The views of a scene show one set of named points, each view turned or mirrored, shifted and resized as a whole, with a little noise and some points left out.
(in the rows, 128 means zero)

Scene 1
View 1
K_62: [145 144 131 118 168 140 138 109 112 126 116 154 121 128 136 155 149 137
 129 117 106 124]
K_971: [125 117 148 119 144 136 130  98  99 125 115 139 109 132 133 144 134 143
 105 106 122 110]
K_460: [107 178 121 122 154 135 147 101 123 143 115 164 120 119 143 162 162 161
 152 104  95 110]
K_33: [ 86 153 143 124 125 134 120 107 112 131 103 156 100 133 144 152 140 164
 111  98 124 107]
K_721: [105 128 147 118 131  99 117 105 134 107 101 111  92 150 128 147 122 127
  66 128 137 118]
K_897: [155  99 150 119 155 164 129 105  72 132 126 157 104 134 140 142 131 156
 109  94 132 108]
K_593: [164 151 118 119 177 139 141 126 121 132 126 159  93 146 147 165 147 155
 115 119 128 121]
K_339: [199 122 114 116 188 120 151 124 127 127 140 130  72 164 143 162 133 146
  82 131 154 114]
K_35: [140 159 126 125 164 176 136 122  89 150 124 197 107 126 158 163 157 183
 152  90 115 113]
K_972: [172 148 120 118 181 140 132 137 122 124 123 159  93 152 147 167 143 147
 105 127 134 131]
K_132: [125 179 128 116 167 120 116 133 146 102  91 150 125 139 132 167 148 113
 115 145 100 156]
K_608: [143 111 156 118 157 173 118 110  72 121 112 168 130 123 135 143 138 139
 125 100 110 128]
K_345: [148 147 139 118 170 158 110 137 105 112 102 173 120 139 140 160 142 132
 117 123 115 149]
K_919: [118 151 142 118 160 166 137  93  89 132 108 175 159  99 132 149 162 138
 171  99  71 126]
K_184: [145 116 143 117 152 126 119 118 114 113 113 131  88 154 136 149 122 137
  74 122 144 121]
View 2
K_339: [137 132 122 160  99 133 194 104 152  80 137 142 123 112  82  93  98 130
 101 151  89  35]
K_460: [109 107 182 131  90 168 170  69 157  73 141  91 141 120 164  92 114 134
 172 128 154  66]
K_608: [120 159 134 144 118 153 156  98 133 110 129  89 180 140 126 111  89 150
 159 105 144  82]
K_62: [126 127 155 144 104 151 178  88 154  99 130 101 152 123 134  96  96 135
 162 127 129  65]
K_33: [104 116 134 133  87 158 143  81 170  70 142  71 152 112 140  94 122 126
 129 116 162  92]
K_919: [115 136 185 132 114 166 166  79 139 109 136  79 175 138 174 106  91 147
 209 110 159  76]
K_593: [124 126 148 151  93 157 184  83 148  76 123 125 136 122 111  88 107 140
 136 136 120  53]
K_897: [115 164 122 142 117 148 151 106 127  90 151 102 166 136 114 117  95 148
 126 115 138  67]
K_184: [129 132 102 152 101 131 165 105 172  95 131  96 150 107  97  95 101 121
 106 127 118  79]
K_971: [119 136 126 139 109 139 156 102 160  96 153  82 159 116 129 107  98 127
 131 121 138  77]
K_35: [102 142 169 139  92 185 161  69 115  57 127 119 151 147 132 100 115 164
 155 116 156  57]
K_132: [139  94 151 158  85 151 194  75 194 112  84  91 149 104 128  68 102 120
 172 129 122  88]
View 3
K_184: [131 129 113 116 132 133 130 152 142 138  93 121 143 107 129 117 127 119
 107 137 152  89]
K_33: [130 144 107 125 118 118 148 138 155 124 119 122 133 135 129 113 119 100
 116 140 169 112]
K_345: [126 119 120 124 130 124 117 122 151 143 124 108 136 138 129 105 137 117
  91 134 140 106]
K_35: [123 128 107 127 109 138 134  90 155 125 119 118 129 148 126 120 144 104
 111 129 143 135]
K_608: [127 129 101 140 119 133 119 109 141 128 127 122 136 125 142 118 142 109
  89 132 148  92]
K_972: [127 116 125 111 133 135 126 127 147 144  92 109 140 128 120 117 141 123
 111 130 132 115]
K_721: [136 138 118 120 138 113 144 174 141 135  97 118 146 112 130 113 115 115
 114 142 164  82]
K_339: [130 115 124 108 137 145 133 137 135 142  64 114 147 107 119 131 144 130
 122 128 128 105]
K_897: [127 133  95 132 113 147 127 111 140 124 107 131 135 112 137 128 140 108
 103 131 152  98]
K_460: [132 137 119 138 122 107 156 114 146 122 121 107 138 159 128 119 139 102
 122 133 146 126]
K_971: [132 137 106 134 124 125 139 134 138 125 109 123 141 119 136 123 132 109
 108 135 156  92]
K_132: [132 120 138 123 146  98 132 147 148 147 122  94 144 150 125  99 132 121
 101 137 138 103]
View 4
K_33: [141 129  97 104 130  98 146 107 113 125 126 154 119 158 132 123  94 131
 118 132 111 120]
K_35: [152 110 100  97 131  97 119 126 113 113 142 127 103 137 132 122  95 140
 104 133 128 125]
K_339: [135 130  84 122 155 106 125 137 109 138 125 139 119 128 150 120 137 107
 131 136 127 157]
K_460: [144 116 102  95 127  95 150 134 106 120 136 136 110 144 138 118  95 150
 117 129 105 126]
K_608: [143 122 124  95 130 112 122 112 131 120 130 131 120 136 145 141 100 123
 124 131 124 125]
K_62: [137 123 112 101 134 106 139 130 115 126 130 132 115 136 147 127 108 132
 125 130 113 134]
K_721: [126 145 100 117 142 108 156 106 115 140 111 162 130 157 146 125 116 112
 138 133 106 134]
K_919: [145 112 130  82 118 105 142 129 123 114 137 124 115 135 145 136  87 151
 121 126 107 119]
K_132: [115 136 128 111 141 114 159 126 101 128 122 130 103 150 153 111 115 138
 127 134 107 129]
K_593: [137 123  97 111 144 104 130 133 107 127 131 133 108 135 144 117 118 126
 120 134 123 140]
K_971: [141 129 104 103 132 105 138 114 125 129 124 148 129 142 142 135 105 120
 130 130 114 131]
K_972: [132 127 101 115 149 108 128 130 106 129 129 130 106 136 146 116 123 122
 120 136 127 141]
K_184: [131 138 101 117 145 111 135 111 118 136 117 150 124 145 146 127 120 107
 132 135 121 138]
K_345: [128 129 126 108 140 114 130 118 114 122 128 126 105 142 147 122 111 127
 119 135 125 127]
View 5
K_972: [131 132 142 151 138  99 135 140 130 121 130 112 115 131 148 146 107 144
 132 134 124 119]
K_35: [130 149 128 146 152 135 115 129 117 127 129  97 107 147 153 145 116 124
 129 126 103 103]
K_919: [134 160 111 119 147 146 133 147 117 124 129  95  87 126 124 142 103 117
 144 120  97 107]
K_460: [143 152 122 133 144 129 137 140 107 111 131 109  91 137 139 161 123 113
 133 124 109 115]
K_593: [132 134 142 150 138 106 135 138 123 117 132 108 112 134 146 151 111 137
 132 133 120 116]
K_897: [135 131 149 127 134 135 130 130 138 133 126  86 122 139 130 144 105 140
 131 143 114 100]
K_33: [158 140 132 117 135 133 137 132 128 128 122 112 106 144 137 159 135 119
 125 139 123 117]
K_721: [163 122 146 110 118 107 159 141 142 124 121 119 112 129 123 162 127 135
 129 150 142 128]
K_62: [135 141 131 132 138 119 140 144 124 119 130 104 102 128 132 149 107 131
 138 131 115 115]
K_971: [147 132 143 117 129 129 144 137 134 125 125  98 112 134 124 154 114 132
 133 142 121 111]
K_345: [135 143 124 134 141 112 131 145 139 137 124 114 108 127 141 133 106 140
 138 130 120 120]
K_608: [134 142 131 120 138 138 130 139 140 139 124  92 111 130 127 134 101 136
 138 135 111 105]
K_132: [145 145 115 130 137  96 149 157 130 124 126 132  93 118 137 144 114 132
 142 126 130 136]
K_184: [147 121 151 125 124 108 147 137 144 129 123 109 121 132 131 151 115 144
 130 147 135 119]

Which points are out of place in each view (at most two, in the order of its rows)? Write - if all are in place.
view 1 => -
view 2 => K_35
view 3 => K_345, K_897
view 4 => -
view 5 => -
